Points, in no order, along strands that fork and pass close to each other.
(in the rows, 128 means zero)
Two points are linked if the straight distance between their rows is under 166. Some points are linked to none.
<761>: [142 144 111 140 160 164 113 132 145 131 141 139 138 138 127 126 108 125
  92 127 102 125 114 105 115 159 151 171 114 152 115 120 119 106 104 122
 112 115 103 183 114 128 115 164 138  97 161 126 113 133 115 121 123 106
 119  78 130 125  77 143 163 138 109 130 148 111 111 132 131 142  94 138]
<737>: [136 156 138 123 152 157 100 112 123  92 143 128 110  86 163  87 117 142
 103 101 117 172 149 163 110 127 114 168 158 143 103 107 151 109  60 145
 136  80 142 126  87 121  91 177 137 112 114 152 150 150 169 190  84  91
 111 134 152  98  88 119 123 128 155 106 101 171 140 188 196 152 114 146]
<309>: [112  79 153 109 111  77  91 167 120 168  83 187 166  98  65 118 128 125
 163 142 125  71  70 102 108 140 137 162  92 129 183 128 110 175 106 121
 138 156 148 160 151 117 144 133  87 127 125  75 116 159 132 108 153 154
 125 102 131 143 140 164 150  98 144 169 162 122  63  99 119 135 133 123]
<530>: [121 156 121 185 114  72 114 133 126 136 120 124 162  87 166 114  72 114
 134 125  95  87 119 208 121 133 130 170 113 119 156 136 116 126  42 155
 118 187 182 138 110 157 149 139  79 112 143 120 130 171 152 132 125 100
  72 136 120 149 107 189 116 137 127 148 132 119  89 109 156 113 146 102]
<736>: [ 83 149 118 163  72  69 118  94  94 103  98 105 103 103 169 132 137 134
 155 127 163 122 132 228 175 115  64 104 147 104 133 154 122  99  95 132
 124 146 138  93 119 161 114  99  74 140 106 113 174 183 155 166  99  74
  89 161 135 137 139 171 120 122 129 138 117 131 114 139 173 128 170 116]
<10>: [111 149  64 130 122  77 168 148 112 137 111  94 167 160 148 154  97 111
  90 137  58  96 144 118  92 114 137 110  80 146 163 155  79 187 133 135
 158 174 142 161 120 138 151 130 101 134 150 106 122 142 148  97 146 133
  93 130 144 113 152 138 116 112 126 132 115 119 119  89 103 159 136  98]
<121>: [135 126 105 152 128 159 106 108 169 117 110 109 114 122 132 104 130 174
 102  95 146 118 136 182 108 142 120 165 170 139 108 136 115 105 107 138
 115 130 138 150 104 132 100 137 133 113 112 132 168 153 118 173 111  68
 117 140 105 102  98 115 106 171 121 132 119 141 136 152 116 135 137 123]
<44>: [121 162 119 172 118 101 118 117 148 122 125 124 148  85 173 110  76 127
 114 105  93  91 137 227 111 125 114 169 144 119 144 139 113  92  44 153
 116 177 183 142  97 155 134 144  80 124 130 143 137 175 131 158 107  55
  69 147 107 147  97 171 116 151 123 125 116 127 103 134 164 119 166 112]
<842>: [163 118  91 138 126 159  76 115 146 111 103 116 113  90 109  74 111 187
 111  66 163 118 128 195  97 141 112 180 168 135 135 121 127 130 101 143
 129 128 162 135 105 131  95 129 152 116  93 135 189 133 142 199 101  73
 110 153 108  93  74  95  99 146 148 125 146 178 105 171 128 148 145 132]
<42>: [180 110 106 109 128 184  75  96 134 111 108 122 117 104  83  73 131 176
 137  71 195 136 102 180 122 144 124 176 136 124 136 135 128 113  93 150
 127 108 163 130 116 140  97 114 163 128 100 132 195 113 126 197 111 124
 104 146 104 125  69  91  77 137 140 132 165 165  91 175 135 142 132 140]
<915>: [114 155 136  98 151 137 144 153 125 165 138 143 115 151 138 140 146 125
 131 148 133 163 121  99 127 139 137 131  72 177 124 112 119 153 116 110
 171  71 139 137 129 123 111 154 192 130 145  99 110 124 112 132 127 169
 133  77 164 148 124 102 159 103 151 131 148 112 122 138 188 159  81 207]
<110>: [147  82 124 108 160 137  85 162 117 124 109 182 140 125  85 100 106 156
 141 104 170  93  69 117  74 163 162 181 119 133 141 113 142 168 112 108
 133 119 131 152 102  85 113 139 137 130 116 133 110 148 139 130 131 132
 131  98 135  93  98  93 162 129 120 144 178 124 100 112 125 140 103 149]
<95>: [124  97 151 118 119 160 129 124 115  91 134 141  91 130 149 137 138 143
 138 120 182 134 133 149 122 105 114 111 180 116 114 131 165  97 152 103
 114 111 103  91 131 106 105  95 116 135  97 135 119 138 137 130 122 108
 155 151 131 106 156  91 115 146 140 125 111 120 166 134 135 131 142 125]
<887>: [107 165  99 162  76  92 109  90 100 113  96  93  78 110 144 128 162 147
 130 112 175 160 150 219 180 127  58  90 139 135 111 152 102  84 126 135
 135 131 131 104 111 162  91  87 120 133  99  93 194 183 159 206  84  60
  88 151 133 103 128 142 109 119 131 133 120 143 149 160 166 138 157 122]
<187>: [148 124 107 141 154 169  94 122 154 120 130 132 125 137 113 107 127 158
 104 108 140 119 109 135  98 160 149 169 141 154 108 132 115 110 121 131
 116 113 112 171 106 114 103 156 153 113 139 127 141 131 114 149 119  96
 116 101 111 105  86 124 138 159 110 137 143 130 124 140 115 142 108 124]
<519>: [102 142 117 143  89 124 120  89  91  94 122 111  61 116 153 138 159 128
 114 120 178 164 142 193 165 117  61  80 169 144 104 141 127  59 126 126
 137 114 108  93 124 147  95  94 121 136  84  90 171 164 157 184  80  78
 121 150 154 100 124 136 109 120 147 130 113 119 163 172 173 139 129 153]
<152>: [167 106 107 123 134 185  69  98 141 133 118 115 128 116  62  84 138 168
 141  97 173 137  80 146 130 170 140 181 117 139 130 141 105 115  94 147
 117 102 143 169 129 156 117 122 156 124 132 124 192 105 103 172 118 120
  89 115 102 139  63 128 104 131 119 137 191 139  66 166 126 138 118 138]
<917>: [133 108 140 152 128 160 150 121 120 113 139 120  88 160 119 151 162 123
 125 155 171 176 152 128 152 106 113  53 158 125  83 142 134  45 216 117
 106 141  86  84 163  88 131  81 151 124  90 131 118 114 119 109 132  97
 193 124 103 115 146 115 101 125 144 117  97 126 190 146 138 113 164 128]
<88>: [138  94 129 102 123 117 170 167 121 124 111 144 150 130 133 116 120 151
 125 123 132  83 129  93  98 109 145  89 116 108 179 121 126 212 181 109
 159 154 125 126 158 107 146 137 133 117 121 118  79 124 133  66 167 133
 169 144 111  99 200 102 135 131 153 144 114 146 152  84  96 147 162 103]
<707>: [118 148 149 128 150 144 112 115 123  97 143 141 118  84 172 102  97 121
 124  96 118 140 131 171 106 126 128 181 152 105 113  99 166 113  40 128
 111  98 151 117  97 131 112 170 105 119 134 167 122 165 151 158  99 114
 108 129 155 115  83 129 131 130 147 110 116 146 113 168 198 147 108 156]
<967>: [169  92 135 116 180 171  88 156 129  99 124 180 137 142 125  94  74 143
 115 113 142  82  95 104  76 160 178 170 132 116 119  96 157 149 127 102
 110 128 101 151  89  85 119 151 133 121 139 185  87 142 135 110 147 128
 143  99 132  87 107  93 168 146 100 126 163 140 131 100 107 124 106 133]
<847>: [119 133 172 111 137 124 136 137 133 186 135 156 147 118  84 151 123  81
 148 176  98 119 114  75 154 142 147 154  71 108 149 105 160 147 140 130
 126 116 130 131 153 126 130 160 144 140 181 138  78 102 115  83 152 195
 152 105 159 194 108 145 174 103 137 138 176 107  81 117 107  85  96 166]
<361>: [104 117 169 128 108  92 134 148 138 196 130 160 137 128  95 137 140  99
 168 182 108 110 115  80 143 142 141 147  85 123 155 125 129 149 136 130
 141 120 130 130 162 135 135 144 141 133 165 100  97 114  97 101 159 182
 131  92 151 196 119 163 155 110 155 144 156 107  71 119 119  95 117 159]
<120>: [100 129 143 144  83  91 127  71 108 105 157 148 128  91 156 165 103  85
 179 175 123 133 139 139 168  85  75  81 155  71 174 109 197  93 102 137
 107 147 107  78 140 150 138 122  50 136 145 105 109 121 121  79 134 142
 132 197 149 176 134 165 133 114 105 142 106 125 102 121 141  85 144 101]
<921>: [132 171  65 160 133  91 147 139 115 142 137 105 178 147 155 164  77  95
  80 133  42 100 140 124  98 120 138 150  92 164 146 141  87 140  82 141
 131 176 130 167 110 164 146 143  92 131 166 119 116 135 139 106 133 112
  61 120 140 138  92 160 119 127 113 132 119 111 119  98 105 129 131 102]
<370>: [171 111 101 135 167 169 131 158 147 104 126 145 134 163 129 110 101 148
  99 126 115 100 107  97  95 160 187 137 148 146 132 114 118 155 157 103
 119 146  92 138 113  90 118 148 149 111 126 171  90 129 127  91 150 120
 149  81 126  82 118 104 151 169  98 108 125 139 149 102  79 129 123 122]
<703>: [ 93  94 166 114  81  66 116 127 135 149 104 160 150 101 121 132 123 125
 200 143 147  89 115 135 133 114 101 125 111  88 183 140 127 177 110 111
 145 138 156 114 148 143 141 129  90 131 143  79 118 159 136 102 147 157
 123 145 141 169 166 169 127 106 128 166 130 122  84 117 137 142 157 113]
<767>: [156 117 161  93 171 195 113 111 126  87 150 142  95 127 131 108 142 134
 111 112 171 162 131 109 125 153 150 143 158 137  69 105 154 126 114 116
 120  74 121 117  86 101 113 133 169 138 118 171 132 133 147 165 110 148
 149 133 149  96 120  81 142 143 111 114 121 132 162 144 154 126  86 160]
<457>: [123 110 145 121 136 151 129 152 162 168 130 132 122 169 107 114 164 153
 141 122 160 150 134 103 124 133 154 100 129 133  87 137 107 120 204 116
 113 110 107 127 147  93 123 110 191 121 105 119 117  88 101 119 143 143
 173  97  86 133 150 103 121 139 138 110 121 113 158 131 112 127 143 129]
<858>: [160 111  88 147 127 131 105 156 120  99  90 119 104  92 115  57 137 199
 105  69 167  94 106 166  99 149 126 135 171 154 147 113 117 178 117 144
 169 155 134 123  96 104  92 139 167 121  77 127 148 133 176 189 102 103
 144 111 120  34 114  94 124 154 151 132 135 168 142 142 119 164 113 137]
<116>: [117  90 163 136 109  88  70 139 123 172 113 160 142 110  69 116 128 125
 185 133 147 103  62 119 130 146 150 179 117 136 160 132 122 146  77 127
 139 137 137 141 150 145 143 124 109 123 140 104 146 146 113 127 141 160
 110  98 131 167 105 158 129 118 140 154 178  95  49 121 123 114 108 134]
<551>: [117 112 124 125 113  62 185 175 122 124  90 107 135 145 118  97 139 128
 129 138 116  68 144 109 143 107 115  58 102  88 157 152  59 180 199 146
 162 163 113 156 118 130 152  95 104 120 116  99 148 134 127 107 142 119
 135 153  81 118 252 137  88 122 137 165 100 140 172  85  90 156 182  77]
<925>: [ 99 126  92 118 116  68 155 187 136 163 103 108 175 163 116 114 125 105
 123 143  46 102 164  87 142 120 134  91  73 133 147 167  54 175 182 129
 160 153 117 154 147 131 177 106 102 127 128 102 126 128 101 113 138 139
 130 137 111 150 177 176  95  97 123 127 117 139 112 101  71 119 166  95]
<766>: [136 153 136  98 174 163 135 130 138 135 135 150 139 159 136 163  86  87
  95 136  85 143 141  61 109 130 166 150  98 116 129 101 158 160 153 103
 121 105 121 134 133 121 129 164 132 122 165 166  75 120 132  61 160 163
 151 121 166 139 119 112 168 104 120 102 136 119 133 114 107 127  87 142]
<835>: [145 150 115 121 127 155 109 105 127 100 121 111  91 101 151  89 145 160
  95  89 152 182 155 158 118 137 109 140 170 173 104 117 138 108  99 136
 156  90 134 109  95 127  78 129 161 104  92 106 174 138 163 196  75  90
 131 137 140  77  91 103 105 140 151 112  96 169 169 172 163 152 109 134]
<583>: [142 114 153 169 124 111  72 106 130 162 133 140 134 102  86 112 121 119
 164 131 132 111  77 142 140 150 159 192 129 134 135 125 130 114  68 139
 114 141 129 157 137 163 146 134 121 108 153 125 159 136 112 138 140 125
  96 105 118 165  86 179 133 134 137 142 180 106  43 130 127 112  97 126]
<878>: [133 161 143 145 152 121 129 120 125 146 162 132 159 129 106 158 107  69
 107 150  45 120 142  77 173 132 139 182  97 100 137 103 170 136 120 123
  91 139 136 152 147 154 134 175 103 111 176 165  92  82 132  77 158 158
 138 121 146 158  88 175 175 110 108 120 152 113 111 110  89  86 103 121]
<814>: [152 126 100 110 177 155 137 155 138 124 126 148 155 170 133 134  84 121
  83 136  86 114 133  76  90 136 179 154 107 137 147 111 130 160 173 104
 113 132 103 144 131 104 125 158 130 109 145 164  88 113 131  62 155 138
 149  96 137 103 115 111 160 141 108 108 132 128 140  98  72 123 113 110]
<465>: [135 129 120 143 100 158 120 110 136 132 101  89  74 142  93 133 186 176
 149 110 216 171 135 135 139 123  89  83 167 132  93 151 117  77 191 132
 112 141 104 114 145 137 112  50 178 137  80  81 195 114 145 188 115 103
 153 142  84 103 151 103  68 121 136 129 116 129 198 160 117 114 156 123]
<451>: [143 178 112 176 148 108 116 137 111 148 166 125 178 127 118 145  85  69
  82 150  32  99 123  91 148 139 143 193  86 135 150 123 137 117  93 133
  92 161 122 181 148 180 138 168 100 106 185 147 102  94 125  88 135 123
  87 106 135 144  65 174 156 120 115 129 147 103 114 111  89  89 112 110]
<189>: [143 126 164 142 144 140  90 108 162 111 151 146 154  91 125 124  82 108
 130 119  98  80 124 144 118 129 128 193 149  81 131 120 175  92  73 124
  87 132 158 148 113 152 131 156  86 108 151 180 107 130 126 124 142 110
 107 140 122 137  90 164 142 151  93 129 153 115 105 133 128 109 103 126]
<995>: [112 140 150 114 128 150 138  82 117 102 178 132  91 117 155 171 168 103
 131 133 120 174 136 134 175 119 115 117 157 102 100 105 175  83  81 129
 120 101 132 102 114 130 134 143 119 145 144 139 116 142 121 125 123 154
 121 148 180 140 120 138 165 126 118 118 119 112 126 143 183 119  97 154]
<788>: [155 139  78 151 141 116 193 110 150 100 135  95 154 181 161 166  89 103
  70 140  64 153 172 126 113  78 147  95 152 165 115 134  99 133 157 130
 124 173 117 115 139 109 141 104  97 150 114 161 132 104 126  94 136  94
 109 135  96  90 125  93  86 150 111 107  80 156 182  98  73 121 157  81]
<230>: [ 90 133 140 100 110 104 155 163  85 113 125 130 100 134 177 147 147 131
 113 113 155 138 135 164 105 123 108 103 122 139 129 115 133 141 144 108
 169 107 131  98 137 147 104 122 139 120 100  91 123 157 164 145 113 137
 141 126 167 102 176 101 123 108 161 121 101 142 169 125 169 188 118 156]
<546>: [108 141 129 173  99 104 103  96 146 117 118 127 126  83 165 122 120 136
 142 119 126 106 132 220 138 110  93 148 164 114 127 143 132  84  67 137
 106 155 155 111 108 162 126 125  79 139 122 139 161 175 129 165 117  65
  80 160 117 141 114 161 105 151 120 125 126 126  99 148 160 116 162 112]
<944>: [113 123  94 109 119  53 172 174 109 136  90 101 159 161 105 110 121 110
 125 141  67  74 156 104 137 121 126  76  75 101 152 165  47 186 171 152
 166 158 119 169 107 133 160 107  93 136 127 101 145 137 120 111 142 120
 107 146  95 130 225 162  90 113 127 150 101 141 124  85  82 145 170  85]
<881>: [159 112 150 109 153 206 125  90 142  94 142 123  81 134 114 129 168 149
 123 123 183 174 137 101 148 148 150 106 179 133  58 129 146  76 153 121
 106  94 121 110 112  90 111 108 175 135 103 163 136 108 133 158 126 124
 156 131 122 100 137  80 130 142 119 108 106 126 179 149 139 112 112 144]
<643>: [149 132  98 145 123 132 195 122 122  76 136  91 126 166 176 177 109 109
  75 147 102 151 157 142 131  90 134  83 160 158 129 141 112 120 163 119
 133 163  98  94 140 118 137  96  81 138 108 143 130 132 132 103 128  76
 137 147 107  79 152  83  93 139 123 119  81 149 191 104 105 132 168 105]
<308>: [101 118 137 130 106  83 121 173 125 181 110 156 164 125  98 140 118  96
 149 168  77  94 111  87 122 144 143 161  73 132 191 134 108 171 135 119
 136 156 125 146 158 140 139 141 106 124 156  81  98 128 116  89 162 152
 134 100 154 168 134 163 150  94 141 152 148 120  75  99 111 112 133 134]
<20>: [148 145 157 110 169 151 135 123 134 156 136 157 141 135 104 156 108  89
 122 150  95 129 120  60 156 155 159 162  69 109 111  96 155 143 129 116
 113 101 135 150 130 113 130 168 158 131 178 163  79 106 124  97 146 184
 143  96 171 157  95 137 198 101 105 127 180 100  98 120 123 114  80 177]
<706>: [129 143 128 108 113 146 124  95 113 101 133 113  72 122 140 118 169 144
 108 110 182 189 152 152 141 125  95 102 166 165  95 130 137  88 125 129
 162  87 122  99 113 138  90  99 163 120  87  92 164 134 159 188  81 103
 142 135 146  96 127 103 107 125 150 107 110 135 175 166 171 154 104 147]
<844>: [112 110 126 145 115 106 108 134 157 139 109 128 142 124 143 126 121 142
 142 117 111  99 130 160 116 129 119 157 137 116 133 165 101 123 103 137
 113 143 116 141 119 142 133 126  89 121 126 111 142 153 113 140 134  95
 103 134 105 136 133 162 112 149 109 148 131 119  98 123  92 124 155  96]
<918>: [135 132 181 164 125 117  93  90 157 123 167 134 148  81 124 142 101 100
 168 150  90  85 120 143 152 125 110 172 157  77 140 113 197  86  61 142
  76 153 160 122 115 162 159 146  81 104 154 160 131 107 120 113 154 135
 101 164 119 167 102 193 131 159 107 136 145 120  81 121 128  75 101 107]
<93>: [130 127 179 149 131 114 109 105 136 142 160 142 156 105 108 143 113  78
 149 144  65 110 140  92 174 136 122 170 117  75 147 114 189 116 103 136
  86 137 142 124 131 152 141 162  93 108 163 158 104  83 119  89 151 167
 130 144 135 175 101 182 153 135  93 142 150 119  91 110  90  79 104 109]
<453>: [148 123 133 102 148 200 127  97 141 131 134  99 100 141  78 124 194 159
 145 115 202 188 136  90 150 146 139  81 152 143  59 138 133  78 184 144
  98  93 137 117 139 104 138  89 216 150 101 158 152  71 105 168 124 161
 157 133  79 136 147  91 121 132 120 107 120 107 167 173 137 109 129 121]
<658>: [118 134 155  96 131 157 133 172 138 192 127 139 133 164 112 122 165 158
 149 137 169 148 148  87 114 117 154  87 105 135  78 131 111 120 212 112
 137  77 131  96 162  89 133 122 206 133 117 134 107  76  98 114 149 174
 152 102  98 160 165  93 136 125 156 119 123 112 158 143 154 126 124 173]
<877>: [130 154 150  80 168 155 118 133 120 132 146 134 113 128 123 116 151 129
 120 137 159 183 122  94 133 154 140 144  87 177 107 115 141 153  95 130
 171  42 148 140 101 111 118 156 198 133 144 120 118 128 128 153 102 169
 135  81 163 132 108  94 155 110 138 126 150 105 125 168 193 153  75 201]
<975>: [100 131 134 146  91  99 135  87 115  96 131 134 156  88 189 160  76 104
 155 151 109 107 138 170 156  86  87 112 144  89 184 122 176 106  75 131
 101 145 135  85 130 161 131 117  35 131 138 116 120 143 132  95 127 106
 103 195 137 159 133 162 127 114 111 138 109 122 119 118 148  98 151 106]
<150>: [107 134 136 129 131 139 133 134 120  82 130 142 137 103 212 134  84 120
 115  94 108 119 136 179  83  98 126 164 153 105 139 105 160 120  60 124
 112 114 139 107 100 136 113 154  69 124 123 163 118 169 153 128  96  97
 118 157 152 107 110 125 130 113 134 104 104 149 134 145 177 135 131 145]
<339>: [106 110 185  60 153 138 144 174  90 118 139 162 114 123 148 128 118 120
 142 132 181 140 124 121  84 119 132 129 107 117 135  99 167 182 119  95
 153  82 135  99 128 119 132 141 146 153 132 135  77 166 164 107 114 196
 161 134 182 105 155  62 134 103 155 117 114 150 151 125 150 149 112 175]
<322>: [100 146 141 159 101  86 128 115 126 115 125 130 170  87 189 146  66 110
 136 133  90  92 130 174 132 101 112 154 126  97 182 124 159 136  50 134
 116 166 170 111 119 172 128 134  47 119 143 124 114 155 142  98 126 115
  93 176 132 154 117 167 121 118 115 144 121 118 111 105 148 112 150 110]
<37>: [156 155 139 147 166 164 104 109 146 104 158 138 140 105 130 134  92 112
  96 115  82 107 122 115 120 157 149 196 123 102 116 109 138  92  73 129
 103 125 145 178 104 136 127 184 119  98 169 172 104 143 129 135 126 103
 107 113 136 119  74 165 171 144 104 123 164 118 121 132 157 131  94 141]
<351>: [ 98 117 176 132  78  92 122 107 132 157 153 150 106 126 117 152 174 116
 195 154 149 148 124 119 155 124  93 101 139  97 131 139 138 110 134 134
 126 111 118  99 147 140 141 121 116 153 144 110 130 113  94 120 140 171
 130 136 144 197 151 150 124 130 125 129 126 106  92 132 137 106 133 123]
<604>: [164 141  74 145 154 104 193 171 167 149 124  85 168 202 131 116 125 117
  93 152  56 138 152 109 120 110 159  82 111 176 100 140  58 139 196 123
 128 166 104 121 152 102 165 101 158 128 111 141 125  92 100  98 141 127
 157  91  82 100 125 113  93 133 116  99  90 173 162  99  60 147 149  90]
<133>: [106 148 166  69 134 157 148 160 115 151 148 148 109 140 151 162 143 111
 134 146 152 151 133  99 103 118 134 108  89 129 132 115 139 157 143  91
 163  79 138 100 154 123 125 148 168 139 154 122  82 148 117 100 132 196
 142 118 185 148 151  76 140  93 158 116 121 130 142 124 178 149  93 196]
<912>: [ 82 130 138 139  78  58 126 126  92 107  90 123 115  95 156 131 131 134
 156 105 172 108 120 208 154 123  77 106 131  99 143 133 129 140 106 122
 136 141 163 100 118 148 111 108  79 136 101 100 151 178 169 156 103 104
 106 159 137 137 176 155 132 111 135 148 123 125 116 123 166 175 161 116]
<930>: [104 137 152  94 128 138 133 136 141 199 136 129 118 129 105 128 185 146
 164 143 172 155 134  79 141 130 134 103  95 141  93 143 112 124 177 141
 144  73 139 110 166 115 144 133 198 153 132 131 114  77  84 138 139 190
 125 102 116 193 156 115 151 127 151 131 141  90 105 152 158 114 107 185]
<709>: [151 133  63 140 142 101 198 146 146 138 131  85 168 189 138 143  97 112
  81 136  49 125 158 117 107  97 150  92 122 177 120 143  65 161 168 134
 133 179 114 145 124 108 154 108 123 144 126 141 131 109 129 101 148 114
 110 107 100  95 129 120  85 144 109 126  95 159 148  84  49 141 144  83]
<254>: [166 105 124  96 143 194  95  89 137 137 123 115 119 129  54 104 155 158
 153 109 179 150  80  93 150 164 155 168 122 139 102 138 109 118 118 148
  99  89 127 165 129 142 130 124 171 149 129 141 175  71  93 170 125 156
 108 118  96 151  96 120 126 140 104 129 181 114  84 167 107 123 112 141]
<63>: [118  97 115 117 107  92 180 143 115 108  95 120 147 129 148 122 113 145
 118 122 133  74 126 126 112 101 115  90 116 107 168 132 101 191 156 130
 161 163 130 138 123 126 138 120  84 121 120  99 129 129 143 102 143 114
 145 158 102 105 215 125 116 123 132 157 109 128 151  86 101 154 170  85]
<679>: [103 121 154 107 111 142 133 104 107 104 150 145  94 128 159 155 156 118
 132 128 152 160 136 140 139 115 102 102 155 116 112 123 160  89 115 110
 121  93 119 100 134 123 112 122 117 143 120 125 111 148 127 128 115 146
 140 147 162 134 144 109 137 123 133 120 115 108 141 153 163 137 120 147]
<406>: [134 114 148 156 138 130 101 112 151 164 137 131 123 118  84 122 142 114
 150 130 102 133 105  91 163 159 156 164 120 135 108 132 117 116 124 149
 101 112 110 159 139 147 133 142 129 124 157 134 142  97  90 139 130 141
 127  95 115 164  99 176 155 135 122 132 167  96  67 143 104 107 106 127]
<675>: [121 134  58 114 129  93 183 156 114 127 118 102 162 158 136 140 109 120
  81 141  78  76 127 103  71 103 145  88  85 156 173 138  84 206 175 141
 176 181 135 159 125 113 152 139 111 134 142 118 121 134 145  65 154 142
 111 122 144  82 184 110 129 112 147 141 115 127 133  75 103 169 126 110]
<713>: [118 145  70 112 134 106 183 167 105 121 111  92 137 160 158 133 145 144
  85 129  97  95 119 126  77 123 136  88  95 162 153 123  88 190 167 121
 177 158 138 142 118 128 134 142 155 109 126  95 131 148 142 103 138 138
 132  98 155  62 171 104 142 124 146 131  99 134 151  89 144 197 112 142]
<447>: [ 85 158 103 123 107 101 155 147 112 121 121 111 117 153 189 158 140 116
 124 116 103 142 149 161 118 121 122 116 108 144 137 133 105 145 124 113
 147 135 136 123 128 155 114 132 128 116 133  85 133 163 139 126 127 123
 114 115 166 120 157 128 126 117 132 120 106 120 141 116 170 176 132 139]
<892>: [136 109 141 125 133 176 120 134 159 167 109 108 115 165  84  99 187 174
 154 108 182 161 119  87 121 145 153  99 142 144  81 146 112 108 199 138
  95 105 108 140 149 113 135  89 201 135  96 127 160  69  91 157 133 140
 167 105  62 137 141 107  98 136 144 105 123 121 158 160 100 112 150 122]
<495>: [172 135  82 162 115 154 111 126 148 123  88  85  95 113 108  83 154 210
 101  89 179 119 119 162 118 152 123 118 180 164 125 139 102 153 137 148
 147 169 124 144 114 119  97 108 184 121  90 109 176 137 153 193 113  78
 144 122  95  53 117  85  96 167 135 126 119 166 178 134  82 144 140 124]
<645>: [139 118 127 131 130 159 175 121 121  83 137 117 114 160 162 159 124 106
  99 160 120 168 166 126 144  91 131  76 158 124 122 140 136  84 197 107
 109 141  98  84 162 102 137 100 100 123  96 150 114 122 124  71 134  86
 176 145 124 108 144  91 106 127 137 107  92 138 190 126 119 114 174  99]
<570>: [148 161  77 173 146  99 126 157 103 144 149 122 193 129 122 147  70  72
  74 145  43  94 113  99 102 129 137 176  77 166 167 123 109 133  77 142
 111 177 124 192 128 169 144 153  91 120 178 136  96 122 134  92 130 115
  64 103 142 141  68 164 133 119 110 144 143 110 116  96  89 111 113  97]
<15>: [116 118 155 103 104 133 127  86  99 102 174 143 109 109 132 181 130  84
 165 161 141 157 140 125 180  88  80  56 154  63 136 112 195  76 119 130
 124 116 100  82 148 108 153 128  88 165 139 144  86 105 107  82 129 169
 152 183 160 168 136 144 160 123 112 131 117 119 110 137 149  93 124 115]
<528>: [127 108 145 147 110 151 122 120 135 136 115 109  87 158  93 133 188 158
 151 133 204 173 139 124 139 110  93  60 173 120  82 150 129  54 213 129
 101 139  90 109 153 106 134  61 155 138  83 122 156 109 121 151 122 116
 175 141  78 130 152 111  82 130 149 124 106 120 183 163 118 101 172 112]
<994>: [120 157  72 121 133  71 177 181 140 173 115  87 185 193 127 109 129 100
 106 151  31 126 170 101 139 102 151  81  87 159 111 160  54 159 212 120
 153 145 115 135 161 121 181  94 131 136 121 128 134 111  94 109 138 138
 148 124  86 146 151 148  82  91 125  94  97 159 148  94  67 131 149  95]
<518>: [143 131 140  80 180 177 101 108 118 105 158 137 103 110 105 101 155 139
 123 110 179 176 117  90 138 161 144 160 114 161  88 127 156 146  89 144
 149  48 159 133 103 107 125 139 193 142 137 153 147 119 138 180  97 166
 131 115 146 117 100  84 158 127 112 128 164 112 122 167 180 136  81 171]
<610>: [103 129 165 125 110 122 126 104 140 176 156 136 103 128 103 144 181 131
 179 140 160 157 118 109 154 141 116 124 120 133 112 136 126 124 131 147
 129  89 138 119 148 134 137 135 163 150 149 117 128  98  92 142 140 177
 122 113 136 187 138 127 148 139 125 121 148  89  89 145 148 118 110 159]
<803>: [150 144 104 160 108 142 124 122 155 129  93  67  84 128 109 109 171 199
 113 101 180 150 140 148 135 143 110 103 170 160 112 146  98 122 161 138
 134 169 117 133 131 133 100  76 189 117  88  82 196 134 144 203 106  79
 148 128  85  68 133  92  82 142 131 129 110 158 197 135  92 136 140 120]
<871>: [147  82  84 130 148 128  97 165 111 107 101 159 132 110 101  80 133 184
 118  86 163  80  68 147  81 160 147 162 146 150 148 112 129 181 116 133
 157 154 127 150 103  85 101 136 146 132  96 126 121 147 156 145 125 113
 136 100 123  60 124  98 148 147 142 143 151 148 115 113 119 162 118 133]
<692>: [ 82 133 164 133  63  67 131 117 108 157 164 149 114 116 127 157 150  97
 209 187 126 143 146 117 174 115  84  73 128  81 160 120 154 108 163 139
 140 125 107  71 162 135 153 118 101 145 158  84 116 111  87  98 142 163
 137 168 144 222 161 173 121 111 132 125 107 143 102 112 139  77 150 102]
<621>: [118 138 156  87 126 151 140  92 113 111 184 139 111 112 128 190 156  82
 156 152 123 171 137 108 180 119 109  91 142  74 112  98 197  92 104 130
 119 110 128  90 137 107 163 141 121 161 146 170  78 118 119 105 125 194
 141 175 177 169 130 139 186 128  98 121 128 117 115 111 158  93  98 147]
<17>: [140 110 144 128 145 160 108 117 162 166 121 127 124 147  85 111 157 139
 144 112 135 151 103  80 141 161 159 144 121 134  86 141 105 112 168 135
 101  92 105 171 129 122 127 137 161 131 134 133 140  77  93 149 127 136
 133  94 101 153 111 152 152 132 116 113 159 101  96 153 103 115 123 135]
<206>: [122 105 167  90 131 151 146 165  91 106 140 146 100 128 161 129 136 140
 124 121 179 130 122 127  95 122 135 115 148 129 122 105 160 153 140  90
 152 100 118  93 125 115 107 121 144 135 107 130  93 146 156 119 122 152
 166 128 153  93 172  69 127 131 154 113 106 137 179 116 139 148 125 152]
<954>: [133  83 116 134 138 121 168 105 132  82 112 137 171 129 155 125  79 114
 126 147 116 136 170 122 145  72 121  91 145 106 155 134 145 126 174 116
 111 155  98 100 154 102 145  88  54 110  96 160 105 101 127  82 133  96
 174 181  81 134 149 118  91 133 113 133  96 145 183 108  74  80 194  47]

A fork is a point with three links, a tip a point with one. Leave the first point through the second and follow the links. Name the first fork or tip that comes.
<643> / <788> | <88>
<546> / <44> | <206>
<121> / <187> | <713>
<995> / <621> | <736>
<133> / <915> | <692>

A fork is a point with three links. Follow the links from the first point to the second and name the forks in between, in order.
<912> / <150> | <736>
<767> / <44> | <206>
<447> / <706> | <206>, <736>
<737> / <339> | <736>, <206>

Name the points in between on the shortest way along the links from the first point to the second, in order.
<370> / <788> | <967>, <110>, <871>, <858>, <495>, <803>, <465>, <528>, <917>, <645>, <643>
<814> / <17> | <766>, <20>, <847>, <361>, <308>, <309>, <116>, <583>, <406>
<15> / <546> | <120>, <975>, <322>, <530>, <44>
<878> / <152> | <93>, <918>, <189>, <37>, <761>, <187>, <121>, <842>, <42>
<453> / <230> | <881>, <767>, <518>, <877>, <915>, <133>, <339>, <206>
